Points on a hilly landscape, in no order, each with its height.
From any point a ball rolls to the lowest of the 2 points nearest to it. It stops when none of these is lower. Distance is the straight distance between rows; heights are no part of it.
gofa h=1.02: [184 169 136 146 121 125 161 153 125  98 158 143 135  88  96 139 192 154
  77 119 207 120 113 188]
vabo h=3.54: [100  84 145  97 116 156 115 113 129 181 152 119 143 151 157 118 117 107
 125 161  76 146 153 117]
lanid h=3.00: [102 119 126  79 132 150  87 103 101 210 133 136  85 144 212 139 146 145
 100 139 113 142 154 122]
suzo h=1.18: [169 160 122 145 116 117 127 153  98 204 170 148 160 118 109 145 152 142
  50 161 172 113 152 201]
gikid h=5.25: [ 90 148 109 111 163  96 110  96  95 119  62 110  71 151 127 113 127 183
 150  99 164 134 105  77]
Bam h=0.97: [118 113 145 123 146  82 103  66  81 115 125 108 140 134 142  92 153 154
 121  97 135 148 120  86]
nizug h=0.46: [165 149 149 118 155 120 141  93  85  91 162 133 135  97 131 123 197 145
 111  86 150 138  88 146]
zuvan h=0.63: [140 131 159 115 163 120 140  60  87  90 159 112 130  90 159 103 187 144
 129  61 128 151  82 126]
keki h=3.47: [160 170 136 137  89 150 151 192 147 102 120 164  94 102 121 173 118 138
 105 128 173 103 131 170]
lidu h=2.46: [116  91 156  96 122 188 120 105 124 139 165 132 129 154 149 101 133  87
 145 122  46 153 101 111]
tulal h=5.59: [ 77  67 122  95 139  99 101  96 125 164  96 116 112 130 183 107 135 125
 125 143  66 110 170  89]
Pobob h=2.58: [ 90 102 135  85 142 158 108 123 122 153 100 126  79 156 165 121  98 117
 171 153  91 147 126  76]
Sotig h=5.45: [ 94  87 116  76 148 116 109  91 112 191 134 100  92 188 128  84 144 105
 141 159  82 139 121 122]
kana h=3.57: [140 187 170 123 110 149 112 120  60 109 138 188 117 102 167 138 135 139
  82  67 153 127 110 152]
mide h=3.88: [ 93 108 119 135 164 142 171  65 150  82 117  99  90 100 161 111 132 151
 169  93 118 125 116  77]
Teguz h=1.76: [137 133 129 188 124  65 101 139 110 125 129  98 207 138 112 119 108  94
 115 120 108 144 157 130]
basos h=1.88: [157  92 134 160 131 153 159 174 182 148 158  90 193 134  62 108 132  70
 142 144  64 146 133 135]
pasi h=5.38: [100 138 136 140  89 104  57 146 117 111 101 151 120 144 187 156  63 118
 130 119 109 114 167  99]
gef h=2.68: [127 123  79 141 135  64  96 127 136 129 101 101 162 165  77 128 104 124
 148 158 136 115 132 111]
kagul h=3.35: [124 171 104 122 147 109 115 134  96  81 104 145  78 163  91 127 138 145
 159 104 147 107  73 106]
nin h=4.82: [145 167 132 164 105 126 123 171 129  95  73 162 128  97 108 178  79 154
 113  98 196 101 139 136]
bivar h=4.07: [153 182 128 102 135 126 127 135  92 110 114 152  55 124 127 128 151 167
 125  92 161 114  93 131]
bafe h=3.62: [ 93 101 129  95 110 136  88  99 114 205 165 124 144 150 173 115 140  87
  99 150  72 139 140 133]
lud h=3.12: [125 150 127  85 136 135 108  97  72 194 136 140  88 142 169 126 134 157
  96 125 135 132 139 139]
Keka h=5.36: [112 107 130  55 163 163 124 100 104 196 135 125  63 173 139  92 163 142
 143 138 102 165  98 115]
rimut h=3.70: [140 169 113 173 132  85 110 124 102  58 105 131 172 130  92 144 134 168
 119  74 165 123 107 108]
gotob h=2.22: [114 127 141 174 121 131 113 129 153  80 105 123 165 105 124 141  80 109
 129  95 111 131 143  98]
kufe h=6.02: [107 134 154 133  89 117  75 146 120 137 117 158 164 105 203 158  84 113
  82 122 138 125 178 142]
zaf h=1.69: [ 87  96 167 158 125 103 109  96 101  83 107 142 155  93 184 114 101 136
 113  85 104 141 159  91]
Nutoz h=2.74: [ 91 101 124  90 121 142  87 139 131 184 104 127  94 156 197 143  91 115
 159 191  99 137 143 101]
bizil h=5.13: [104 139 115 122 145  80 122  88  90 105  87 103 105 136 145 127 137 200
 127  94 181 125 129  80]
dak h=2.88: [108 131  95 142 108  66  86 139 141 148  91 106 156 150  98 144  84  98
 132 150 113 102 159 121]
boso h=4.56: [138 170 132 163  90 111  99 172 121  88  86 173 141 130 111 178  53 134
 118 102 158 101 151 120]
sof h=1.86: [141 102 129  89 112 184 168 173 151 183 131 131 112 134  97 147 139 117
 134 190 122 120 114 157]
Kiz h=3.74: [107 138 114 115 178 141 173  66 122  74 127 113  64 132 157 116 117 148
 190  88 116 136  99  83]
gul h=5.37: [115 157 112 102 156 130 112 111 103 136  56 141  41 133 130 132 121 180
 147 108 172 143 106  92]
mirat h=1.99: [132 138 125 161  96  93  73 143 144 183 107 117 190 114 128 138 120 101
  64 143 127 110 172 154]
Dozub h=5.91: [111 108 128 133  92 124  68 152 148 152 116 134 162 129 192 159  94 112
 104 149 107 114 178 131]
Lemas h=6.83: [112  68 133 173 142 143 153 125 189  98 111  99 175  90 125 106 115  94
 154 126  81 133 153  86]
dod h=2.89: [ 91 107 138  84 112 161  86 139 120 198 142 129  98 151 226 141 113 119
 133 159  97 139 146 109]
nife h=0.56: [135  88  93  88 176  92 135  86 120 188 122  72 108 148 110 112 185 169
 123 171 184 131 131 110]
bul h=2.12: [157 172 184 133 127 157 145 134  92 122 164 173 164  88 149 123 163 126
  70  92 147 137 114 175]
Kadav h=3.73: [154 166 134 111 111 159 156 165 136 127 122 155  72 110 131 165 145 151
 116 121 175 116 114 157]
Nis h=2.69: [129 116 165 108 134 170 143 116 130 133 130 123 116  82 171 138 143 143
  98 101 146 137 139 129]
tol h=3.71: [103 123 130 134  96 117  78 120 119 194 153 129 189 152 154 125 127  72
  97 142  51 139 151 139]
das h=3.14: [129 158  95 144 144 118 147 120 130  73 123 130 103 137  92 128 121 131
 173 108 122 106  89 112]
zup h=5.08: [150 138 133 118 134 168 145 158 158 110  94 131 101  77 166 184 119 149
 125 111 190 113 138 134]
Mez h=5.14: [111 132 147 101 116 151  96 133 102 139 108 144  95 145 187 144  98 136
 126 116 118 137 138  96]
nipe h=2.27: [147 147 159 120 130 132 122 108  78 108 166 148 137 140 133  99 166 121
 116  87  94 147  95 136]
voril h=1.71: [156  98 131  98 120 174 186 167 154 190 158 112 132 131  76 123 170 130
 110 193 136 121 117 175]
kofu h=5.12: [143 143 164 123 139 166 185 104 107  65 189 155  84 122 135 106 141 145
 161  88 108 144  97 141]
kop h=3.22: [126 138 160  94 133 166 127  94  68 177 156 147 102 124 179 121 152 150
  83 110 138 155 127 132]
dekef h=1.45: [151 157 136 148 118 115 127 138  99 176 150 145 185  97 141 143 131 123
  56 134 171 120 157 194]
voso h=5.81: [ 89  84 128 123  90 129  76 157 165 175 119 126 165 134 195 143  99 102
 124 177  79 123 171 113]
Tuge h=3.46: [120  86 141 105 119 163 129 128 150 158 131 105 130 138 135 134 123 115
 136 164 107 145 144 120]
vaf h=1.38: [135 178 110 123 135 130 162 144 125  72 169 138  65 158  92 106 152 114
 176 148 143 135  82 148]
begi h=2.97: [128 144 160 143 131 144 130 107 116  86 144 137 142  82 158 124 125 116
 125  58 106 146 113 132]
dupos h=1.83: [140 183 123 108 100 152 169 166 146 123 174 130  73 133 102 127 169 118
 139 161 164 133 100 181]
Dipu h=2.35: [153 141 120 170 106 156 139 184 179  96 115 147 158 108  95 163  92  94
 147 134 120 109 129 132]
tori h=1.17: [ 89  85 126 119 146  70 106  68  97 113 110 105 127 138 159  79 136 164
 134 105  92 128 141  74]
Tadup h=2.45: [101 126 130 173 106 106 100 135 145 108  99 129 167 140 113 132  64 114
 141 123 102 129 160  94]
bise h=0.35: [120  88 107  80 153 108 130  92 130 212 125  82 101 148 130 113 164 139
 131 186 145 126 143 125]
Lopa h=2.92: [116 152 118 136 116 132 108 133 126  88  94 152 108 140 103 133  91 118
 160 106 126 109 105  96]
tetim h=6.17: [115 116 139 165  98 108  86 167 139 104 103 139 172  85 190 155  62 126
  96 117 151 126 196 133]
Dogu h=1.41: [ 84  84 154 140 143 101 121  72 107  97 101 131 131 103 167  92 123 160
 135  80  93 131 147  60]
tomu h=2.64: [159 151 129 158 103 151 164 180 172  98 150 155 140 114  89 135 119  93
 140 142 109 116 121 166]
sek h=2.17: [ 91  92 101 146 161  78 115  86 136  92 114  92 164 169  89  87 131 131
 172 142  95 141 123  66]
Fedal h=5.06: [103 139 146 103 122 124  88  94  86 133 118 137  91 147 154 114 113 138
 129  90 108 141 128  95]
kal h=2.01: [100  87 121 112 147 106 125  90 129 113 111  91 127 148 103  82 140 143
 162 135 112 136 109  66]
Bisa h=4.35: [133 179 119 153  98  87  89 167 109  97  94 171 126 163  93 150  61 126
 133 108 140  96 124 122]
Mabe h=4.43: [126 158 101 118 128  64  57 132  82 121 131 161 124 203 102 124 115 112
 136 133 111 112 112 139]
Vunir h=1.97: [ 94 121 145 175 119 125 106 114 126  55  97 138 148  97 159 117  83 126
 132  64 110 126 142  80]
Rafu h=1.35: [156 147 142 165 103 137 135 194 132 129 175 139 173 157  77 109 139  85
 119 147  79 148 121 170]
ziv h=1.81: [126 115 105 147 149 142 164 110 168  96 125 109 138 120 112 116 106  90
 187 137  86 121 110  98]
lafib h=4.87: [143 133 144 135 133 186 170 119 136  52 165 170 102 127 170 120  82 102
 182 106  84 141 120 115]
Fotek h=1.57: [166 193 121 116  86 145 142 180 143 133 164 133 104 149  71 131 180 125
 103 162 189 130 108 185]
Nif h=4.32: [150 159 120 135 115  83  92 149  99 125 143 153 139 179  91 122 110 138
 115 128 132 113 127 151]
kiba h=2.65: [162 136 137 153 117 147 207 171 179 115 189 135 134 108  87 122 149 106
 139 149 118 128 121 188]
sota h=4.95: [168 116 132 111 105 189 178 187 181 155 146 141 138  91 120 173 145 125
 109 168 165 116 127 181]
Lavo h=4.98: [110 147 131  99 149 125  99  97  98 109  98 138  63 160 133 108 120 136
 168  91 111 134  93  82]
lib h=0.92: [150 136 113 120 117 131 132 129 112 219 155 131 137 113 129 151 149 149
  64 166 176 106 155 184]
Piz h=1.32: [159  91 112 106 140 128 178 142 166 163 109  82 142 123  59 137 150 142
 141 180 173 122 106 141]
suz h=5.41: [ 95  93 126  62 158 128 109  88 109 216 126 102  67 167 160  95 157 133
 139 164  97 154 130 107]
zokir h=5.77: [111  95 117 112 132  87 124  92 124 168 112 100 119 117 155 114 149 166
 105 137 141 113 161 111]
lavot h=4.11: [103  35 154 118 151 153 172  93 169 129 136  98 158  89 153  91 147 135
 122 128  92 136 149  95]
sima h=4.52: [130 126 108 148 154 112 168 109 166  89  97  77 157  85  95 145 147 177
 133 111 183 108 118 117]
zar h=5.88: [ 86 106  95 114 145  55  92  95 120 137  88  96 117 156 132 113 129 147
 147 146 136 112 135  84]
ras h=2.39: [105 108  90 115 172  58  73  81  96  99 115 123 123 202  84 118 141 130
 154 119 123 131 117  99]
zali h=5.00: [145 147 149 153 131 161 177 107 122  38 176 169 109 124 140 104  98 119
 165  77 100 141 114 121]
febis h=4.45: [147 124 112 135 106 107 142 140 152 169  94 107 149 105 112 175 104 157
  99 149 209 105 169 147]
rep h=5.51: [ 86  88 122  91 141  89  88  90 118 161 120 110 107 160 157  87 133 116
 141 144  71 125 143  96]
mavos h=4.72: [128 139  89 187 154 107 156 115 178  55 106  77 191 113  71 146 136 160
 142 115 165 113 122 113]
lusa h=5.49: [ 88 147 113 140  93  85  49 128 128 120  80 142 124 151 139 150  66  98
 138 131  92 105 160 100]
Mumo h=1.87: [127  93 131 123 143 112 130 100 144 130 137  95 152 137 103 102 141 128
 134 124 121 142 117  96]
kudo h=3.90: [158 199 123 111 111 140 151 154 105 107 147 146  59 114 124 139 171 166
 115 108 176 120 101 159]
bak h=3.76: [151 168 144 140  97 160 162 164 138 109 197 160 104 126 124 132 156 104
 120 125 113 139 108 179]
Favol h=5.26: [138 124 130 132 137 166 143 139 169  88 122 133 115  84 169 166 100 131
 154 113 146 118 130 128]
dugu h=1.80: [139 136 126 111 108 173 130 183 133 132  81 153  91 124 128 180  95 131
 146 166 156 120 118 127]
luraz h=2.84: [169 140 130 150  97 153 155 196 154 152 131 156 167 102  92 154 121 139
  72 144 178 115 154 195]
Munog h=2.06: [113  96 116 131 154 161 186  88 165  82 128 116 111 122 159 122  92  91
 202 142  88 132 121  76]
lota h=5.10: [168 124 135 121 121 188 171 184 171 133 131 152 109  79 155 187 136 147
 121 154 191 113 134 185]
sav h=5.02: [117 147  92 126 147  48  90  83  90 119  90 105 112 148 136 133 140 180
 111 111 187 117 137 100]
Tofe h=2.49: [140 117 126 133 123 175 197 161 173 124 177 139 123 127  98 121 127  76
 171 179  71 129 120 154]
laso h=6.54: [ 91  65 126 156 128 131 146 149 176  95  76 126 173  81 155 141  90 152
 128 141 151 108 169  95]
Sifu h=1.92: [144 148 130 154  91 171 130 211 162 102 108 173 133 123 115 171  83  95
 147 175 126  95 133 151]
Gunu h=4.92: [145 133 127 124 137 148 156 134 140 126  93 117 105  75 138 167 131 172
  98  96 219 113 135 133]
Zavaz h=2.33: [108  98 136  99 140 138 140 113 128 165  87 111  86 123 155 136 120 157
 143 150 153 130 151  91]
Zelo h=6.33: [104 100 136 154 107 103 121 149 148 109  88 134 152  96 161 151  76 146
 112 116 158 123 183 111]
siso h=2.28: [164 145 106 172 113  86 111 159 146 178 128 107 195 116 105 151 118 119
  73 154 152 109 163 179]
devek h=3.89: [139 141 144 120 103 163 148 158 120 139 153 155 107 138 118 129 156 129
 113 129 111 123 108 158]
zumi h=6.94: [109  98 127 168 146 157 154 109 184  59 126 121 158  92 157 117  96  94
 168 103  84 124 140  86]
todag h=1.33: [126  66 107 153 144 101 171 125 188 147 110  60 196 119  66 121 141 144
 133 168 164 128 143 117]
lino h=3.38: [170 194 149 171  92 148 161 180 134  81 163 162 140  75 127 143 137 117
  79  99 160 137 132 208]
Zereg h=4.29: [ 95 112 108 143 157 111 165  93 156  75  66  77 133 105 114 127 147 197
 141 113 173 101 118  91]
lonu h=4.38: [120 106 137  91 152 162 151 102 146 151 116  94  68 119 133 113 160 147
 160 126 117 141  99  97]
vis h=3.52: [123 172 102 146 135  87  99 126  91  70  93 144 115 155  87 131 116 164
 140  76 161 108  96  99]
sak h=5.61: [ 76 126 100 128 109  85  80 129 129 128  69 125 106 147 144 150  74 113
 155 149 122 108 152  92]
vus h=1.77: [145  85 138 139 126 152 137 151 161 173 154 104 177 161  91 106 123  81
 143 167  53 153 137 141]
Kip h=3.72: [145 196 170 130 126 102 101 101  47 113 136 171 141 113 151 127 123 146
  72  66 176 130 115 147]
ferev h=3.32: [118 151 119 160 142 129 157  85 139  42 125 127 114 103 151 132 105 146
 159  61 135 116 119 104]
bepi h=4.75: [120 136 118 123 150 130 163  95 131 109  96 104  81  75 149 145 150 184
 115  74 197 123 120 120]
tav h=2.00: [155  71 134 175 147 134 162 154 176 150 145  63 213 116  79 104 141  91
 130 144  94 147 134 129]
Meb h=2.15: [170  95 135 177 136 118 159 144 166 143 140  81 209 107  74 122 143 117
 116 138 140 140 142 152]
rak h=4.27: [162 174 113 112 131  96 111 141  81 134 116 146  97 161 106 138 137 176
 104 127 195 112 125 133]
Pigit h=2.70: [116 172 124 140 120 130 109 121 121  69  79 144  98 115 124 156  86 142
 140  73 154  99 114  88]
goga h=4.83: [106 121  98 126 157 131 114 109 128  93 108 123  95 175  89  93 118  93
 186 138  87 121  72  93]
sopov h=4.44: [144 159 129 119 124 119 116 119  85 158 105 145  89 131 146 153 127 176
  88 102 187 119 144 143]
mokad h=4.59: [133 168 133 126 114 189 111 164 124  82 138 182  83 131 194 153  88 109
 164 122 100 111 102 125]
sofi h=1.58: [135 134 116 147 129 159 159 125 160  80 148 151 125 124 105 119 102  77
 181 130  70 122 119 120]
mib h=4.60: [ 96 140 126 114 123  91  57 102  93 142 136 135 124 186 133  90 100  91
 143 115  49 138 126 112]
palet h=1.22: [130 156  95 171 125 131 154 141 157  60 128 149 137 155  85 108  86  72
 189 141  70 109  99 115]
nuzit h=1.44: [135 165 124 124  85 167 128 209 135 111 100 177  86 134 115 166  97 114
 148 171 132 112 110 144]
zod h=1.53: [160 114 119 108 135 147 187 156 169 146 142 105 121 118  72 126 171 129
 143 176 147 111 101 163]
pofe h=1.64: [133  94 135 112 111 169 144 173 154 193 170 139 167 163  86 109 134  74
 133 179  68 142 120 162]
dovub h=1.75: [110 115 129 153 105  87  74 118 125 166 110 114 183 103 161 123 129 107
  66 127 113 121 174 122]
zutuf h=4.66: [113 111 128 113 146 102  84 107 111 121 141 119 128 192  99  77 108  98
 166 128  64 132 107 104]
kidu h=4.57: [121 172 150 119 114 137  99 107  64 160 123 166 100 115 185 158 111 150
  70 102 167 132 153 147]
pobu h=2.83: [127  98 161 133 130 163 144 111 148 111 152 115 150  84 157 127 135 108
 124  96 111 144 132 135]
Nit h=1.66: [135 185 133 105 109 158 179 157 127  97 177 149  54 141 115 118 142 112
 158 147 138 154 102 163]
Fulel h=4.49: [129 118 122  90 161 150 169  96 143 162 102  92  61  99 140 126 171 173
 142 122 170 136 104 103]
Tovi h=5.70: [ 89  68 125 125 115  98  87 126 150 153 102 122 143 129 173 130 117 108
 133 159  65 119 179  91]
kes h=3.13: [123 158 145 156 134 113 132  82 111  50 124 127 130  76 157 125 119 143
 134  43 136 128 108 112]
bifun h=1.54: [124  59 119 145 156  88 157 104 161 145 128  62 198 114 100 109 159 159
 112 158 160 135 160 121]
muroz h=3.11: [164 183 137 163 117 129 164 149 125  67 151 159 129  80 127 152 123 138
 114  76 160 122 120 181]
suzuk h=4.06: [ 92 131 108 142 172 126 167  69 145  67 105  84 116 110 130 125 150 176
 162  85 158 114 111  89]
podol h=4.81: [135 164  99 122 116  80  57 111  84 165 111 123 118 139 125 139 128 136
  95 122 143 105 139 136]
vizo h=4.74: [127 110 116 124 149 123 109 126 134 114 132 126 134 176  65  89 126  93
 170 145  86 125  87 108]
rodon h=5.52: [108 153  92 117 168 139 153 100 125 110  61 119  42 108 139 146 129 174
 179 120 161 133  91 106]
zatul h=2.34: [ 95 105 119 158 137  88 112 123 145 104 111 100 167 149 101  97  89 110
 157 134  93 136 138  76]
toge h=1.31: [179 177 127 132 100 143 167 167 129 129 171 137 123 117  80 132 192 143
  75 147 200 125 117 193]
fivur h=1.52: [142 125 148 135  98 159 140 167 122 169 189 150 171 161  92 100 153  89
 116 145  69 152 115 168]
bal h=2.19: [114 153 159 146 104 110  93 104  89  88 103 154 146  92 169 134  92 142
  99  65 165 140 152 115]
Sulal h=4.91: [133 156  80 124 139  52  47 106  91 142 100 114 125 151 106 145 151 152
 100 129 175 107 137 118]
gat h=1.94: [136 158 184 121 122 159 124 129  83 163 167 179 171  86 172 140 124 121
  55 101 157 149 148 172]
tisan h=0.64: [148 119 111 115 119 146 117 133 157 231 130 109 148 100 131 172 149 139
  62 181 172  98 175 170]
lev h=4.69: [119 165 136 121 112 104  73  94  74 161 127 147 129 121 172 135 126 123
  82 112 135 118 142 141]
dufe h=2.07: [133  98 117 118 114 192 161 181 159 143 118 131 103 131 111 156 115  85
 165 209  97 125 108 155]
zem h=5.89: [128 106 123 115 143  93 150  97 119 158 101  92 102 110 130 123 144 188
 107 133 192 132 140 112]
Sifar h=2.63: [122 117 128 108 110 192 160 170 154 142 182 157 120 153 119 116 146  71
 157 173  53 141  95 151]
vinit h=0.78: [118  71  85  99 170  75 146  89 139 159 109  72 142 152  90 128 173 171
 138 179 173 131 140 102]
sibav h=2.32: [188 110 139 169 135 138 174 175 157 139 163 101 207 112  74 118 166 107
 104 140 117 153 123 175]
Veg h=3.34: [134 108 137 114 120 153 139 143 144 145 125 133 134 139  87 137 107  97
 154 160  99 131 120 126]
Lufo h=4.00: [112  41 168 143 136 159 151 123 170 138 139  95 184  93 156  95 132  96
 127 136  66 159 160 112]
mub h=5.40: [133 137 134 153 122 167 119 163 176  64 110 135 130  78 181 164  68 118
 143 105 166 111 138 128]
mapat h=3.77: [113 144 111 101 109 135  80 123  89 216 161 161 115 157 148 142 132 108
  87 152 106 118 131 157]
dugut h=2.29: [147  90 113 123 121 182 178 156 190 123 133 128 136 124 101 141 109  69
 173 203  76 120 114 140]
pas h=4.02: [143 146 147 116  97 145 110 148 109 133 135 160 121 133 115 140 109 127
 119 121 119 128 122 134]
Viv h=2.86: [159 161 119 157 118 121 163 137 137  86 124 140 129  84 111 150 130 155
 118  80 184 103 116 151]
Todiz h=3.31: [140 156 157  89 128 193 151 120  67 165 167 175  72 120 185 119 184 154
  82  98 132 150  97 143]
Vefun h=3.05: [106 116 114 120 118  94  86 121 139 165 114 118 144 158 115 117 100 101
 140 149  91 125 143 118]
tavul h=2.42: [120 158 148 139 117 116 108 117  96  89  91 141  98 113 154 145 105 170
 114  66 177 122 136 106]
zafov h=4.04: [139 134 120 161 119  86 124 119 128 107 105 107 174 106 108 140 115 164
  99  98 198 129 150 137]
Vuga h=2.16: [153 134 142 132 146 104 108 111  83  95 171 141 172 158  87  98 178 122
 123 105  92 160  97 133]
vador h=3.61: [153 182 152 157  89 160 160 171 129  79 190 171 127  97 135 129 129 101
 113 102 117 151 130 195]
nuz h=3.16: [167 159 141 146  86 160 158 217 168 108 130 164 134  88 100 175 120 119
 102 144 176 107 140 190]
kene h=3.80: [102 104 153 159 109 131 103 139 127 161 151 116 198 127 164 128 107  81
 109 134  66 158 168 142]
Gepu h=0.10: [117  79 115  88 135 123 146 115 162 232 120  77 137 126 114 131 151 132
 129 202 152 110 154 141]
keb h=4.73: [142 156 149 122 133 190 135 140 141  65 147 159  97 123 204 140  66 107
 184 114 108 122 109 119]
Vuza h=3.91: [108  59 156 152 124 138 134 137 159 170 148  92 202 117 155 112 122  77
 115 155  69 157 180 141]
Tonaf h=4.84: [160  85 143 120 104 184 158 179 184 177 131 130 176 102 110 165 121 125
 106 176 165 128 163 168]
zinep h=2.04: [163 145 140 170 143  97  97 153  90  87 161 139 191 157  75 103 157  90
 116 108  80 159 110 129]
tevuz h=4.67: [148  98 135 118 113 146 145 164 174 174 110 120 151 100 140 173 103 136
  97 169 182 120 172 153]
zirum h=0.34: [132  99 110  97 119 140 128 133 165 230 127  92 146 119 132 151 149 115
  93 201 138 112 169 153]
bogo h=4.61: [141 123 129 101 167 159 187  85 139 130 111  99  61  77 162 146 160 187
 137  99 177 140 114 128]
Zub h=1.10: [149 154 102 138 148 111 159 132 130  60 182 126 115 158  74 103 159 110
 184 143 115 132 101 145]
Duv h=1.93: [153 126 145 180 128  95 109 141 108 110 155 111 200 148  87 108 121  96
 130 108  82 153 128 122]
tazok h=2.37: [123 121 155 103 129 144 104  99  89 134 155 142 128 165 140  94 130 103
 134  97  67 154 104 115]
magak h=0.68: [177 159 142 141 143 115 169 113 108  88 175 136 137  85 120 128 197 152
  99  94 169 135  99 178]
Mazim h=4.90: [101 128 124 100 162 122 100 110 111 118 101 133  68 191 106  93 113 110
 166 128  92 138  75  89]
Pazep h=5.24: [112 158 138 114  99 138  66 157 103 137 107 156 107 146 203 164  71 132
 121 128 128 121 151 116]
Nudi h=1.95: [ 92 125 159 143 133  89  98  78  82 109 103 147 143  90 193 102 116 143
  89  69 141 132 156 107]
rut h=0.80: [130 125 146 144 155 102 125  72 107  76 139  95 149 113 128 104 167 149
 127  74 134 155  99 102]
Tozav h=2.55: [163 133 128 164 107 115 141 171 155 162 132 136 177 124  92 150 105 126
  97 145 155 123 158 166]
pelet h=2.61: [166 151 118 152 121 119 159 155 154 100 118 127 137 109  78 149 147 151
 123 118 175 104 104 147]
Zuga h=4.21: [104  64 138 123 150 144 178  85 177 123 125  84 121  90 143 102 157 135
 154 122 108 128 125  95]
ladaz h=3.20: [138 118 117 128 118 105 113 154 137 158 133 128 161 167  73 115  99  91
 151 167  92 128 123 140]
zok h=5.31: [120 121 131  65 177 147 120 101  95 156 135 125  50 178 121  82 181 141
 159 125  99 148  67 114]
vavin h=2.30: [110  97 106 132 173  73  99  85 110  99 132 106 166 186  63 111 156 122
 154 121 105 158 125  94]
vud h=3.55: [109 164 114 128 155 138 150  93 126  64 106 138  69 117 155 139  95 146
 186  82 128 120 110  85]
Vug h=1.05: [131  80  96 116 151  92 165 117 164 164  99  64 161 125  74 129 150 165
 141 190 191 124 134 115]
zivi h=1.74: [134  82 128 123 135  99 135 106 146 157 137  84 165 135 111 112 141 141
 124 158 133 143 147 125]
Niri h=3.85: [117 146 118 184 135  93 124 117 122  58  95 103 177  98 106 143 119 169
 113  72 190 122 126 111]
gorud h=2.08: [121 116 132 103 130 161 125 147 129 150  84 132  85 128 145 164 108 140
 144 162 155 131 138 105]
Zigip h=5.20: [143 134 144  99 162 149 181  81  96 105 188 124  65 126 146  97 171 148
 162  92 106 150  83 140]
famag h=2.47: [177 144 141 167 113 147 188 166 158 119 189 123 174 102  97 114 166 101
 117 136 113 152 125 199]
lofo h=2.51: [103 130  81 132 157  44  69 108 120 102  96 111 146 198  78 119 112 118
 163 139 125 117 116  99]
siza h=4.41: [117 176 127 112 107 161 110 169 110  95 120 182  61 150 136 142 107 111
 151 123 112 118 104 124]
Masiz h=5.68: [ 93  66 122  94 131 104 117  85 124 179 107 111 110 114 186 108 155 155
 107 147 104 113 172 109]
bevis h=3.86: [128 139 116  99 112 115 102 124 106 203 143 127 133 142 136 129 143 117
  91 153 129 116 149 146]
lifib h=4.22: [166 149 117 140 122  98 138 131 118 144 113 115 160 120 102 154 125 175
  89 123 213 116 141 151]
Gimo h=3.69: [ 96 123 116  92 100 137  68 122  91 211 171 165 125 165 178 139 125  89
 109 140  67 131 129 138]
dilin h=4.53: [113 136 104 118 138  72  45 102 103 154 130 127 140 192 116 108 137  97
 125 131  89 120 110 130]
dep h=4.31: [130  94 139 102 151 161 177  88 156 135 155 100 103 106 137 120 160 131
 160 115 111 136 110 120]
tilu h=3.43: [143 184 161 109 115 163 128 123  63 132 162 178  81 112 167 120 182 154
  80  83 166 130 100 164]
rekev h=5.27: [130 128 123  80 181 145 151  86 105 117 173 124  51 155 131  83 194 138
 171 109  91 153  65 127]
gupum h=4.17: [135 162 118 136  94 100  92 152 120 135 116 161 135 156 101 150  85 120
 123 129 132 114 140 139]
Nesip h=1.65: [143 137 128 117 110 126 122 147  86 178 196 158 154 179 104  89 159 107
 100 164  87 151 112 167]
bag h=1.12: [140 152 122 153 114 129 125 181 147 104 158 144 150 161  65  95 132  80
 158 149  71 130  99 142]
dip h=4.12: [177 145 116 120 126 115 133 150 105 148 138 142 117 145  86 133 162 168
 104 150 189 115 115 159]
vef h=6.73: [100  54 138 172 141 146 155 144 193  94  94 106 189  73 139 110 108 120
 130 130 119 123 168  93]
bama h=4.24: [125 190 126 112 118 137 113 159  97 112 100 174  38 144 128 140 130 148
 133 108 145 116  96 124]
nim h=2.52: [106  90 152  97 126 152 128 105 119 143 107 114 104 104 188 126 126 162
  99 120 156 140 166  99]
Sifi h=0.81: [135 165  93 155 127 112 140 148 138  67 162 149 115 160  74  95 128  83
 175 144  91 129  88 138]
tonu h=2.43: [117 112 138 105 133 171 119 115 136 116 124 135  88 134 152 135 108 110
 167 116  81 131 113  89]
kuziv h=1.51: [113 110 136 166 124  75 115 120 138 141 116  98 185 115 138 109 119 114
  98 128 107 134 171 123]
bakon h=2.53: [112  96 138  84 126 201 140 137 134 155 174 152 103 161 151 116 140  84
 162 149  35 143  95 133]
Basi h=1.70: [121 153 153 136 126 135 111 129  99 173 147 157 185  74 177 149 120 108
  49 122 174 134 177 185]
Danen h=3.97: [154 136 110 112 128 106 121 128 112 174 144 124 135 155 109 123 136 144
 110 153 153 122 132 153]
gezo h=2.36: [170 115 115 156 144 112 157 144 153 118 123 101 180 109  63 139 157 151
 110 134 170 129 118 148]
zuba h=2.31: [117 121 128 118 152 166 153  95 140  90 146 129  83 136 146 107 115 106
 193 118  70 138 104  98]
Kor h=5.74: [ 75  98 109 139 130  81  99 106 129 122  73 119 117 138 142 124  90 139
 155 141 114 114 165  73]
sut h=1.78: [138 128 110 105 123 109 110 160 112 180 193 141 135 211  73  95 176  99
 110 192 110 137 121 184]

For each start below, name the point where the ball stops.
Lemas | kuziv
Sifar | Gepu
lafib | kuziv
lud | Sifi
pas | Sifi
zokir | kuziv
sibav | Sifi
kal | Gepu
Kiz | nuzit
sak | gupum

Call two points neighbours if one is among the 2 nearest of the other. Go from one point of each pair to the other, from neighbour to neighbour, staying as low as possible. Name the highest point that can't be avoided.
nizug, Gepu | Tadup
nizug, nuzit | kiba
Sifi, zaf | dupos
Sifi, kuziv | Sifar
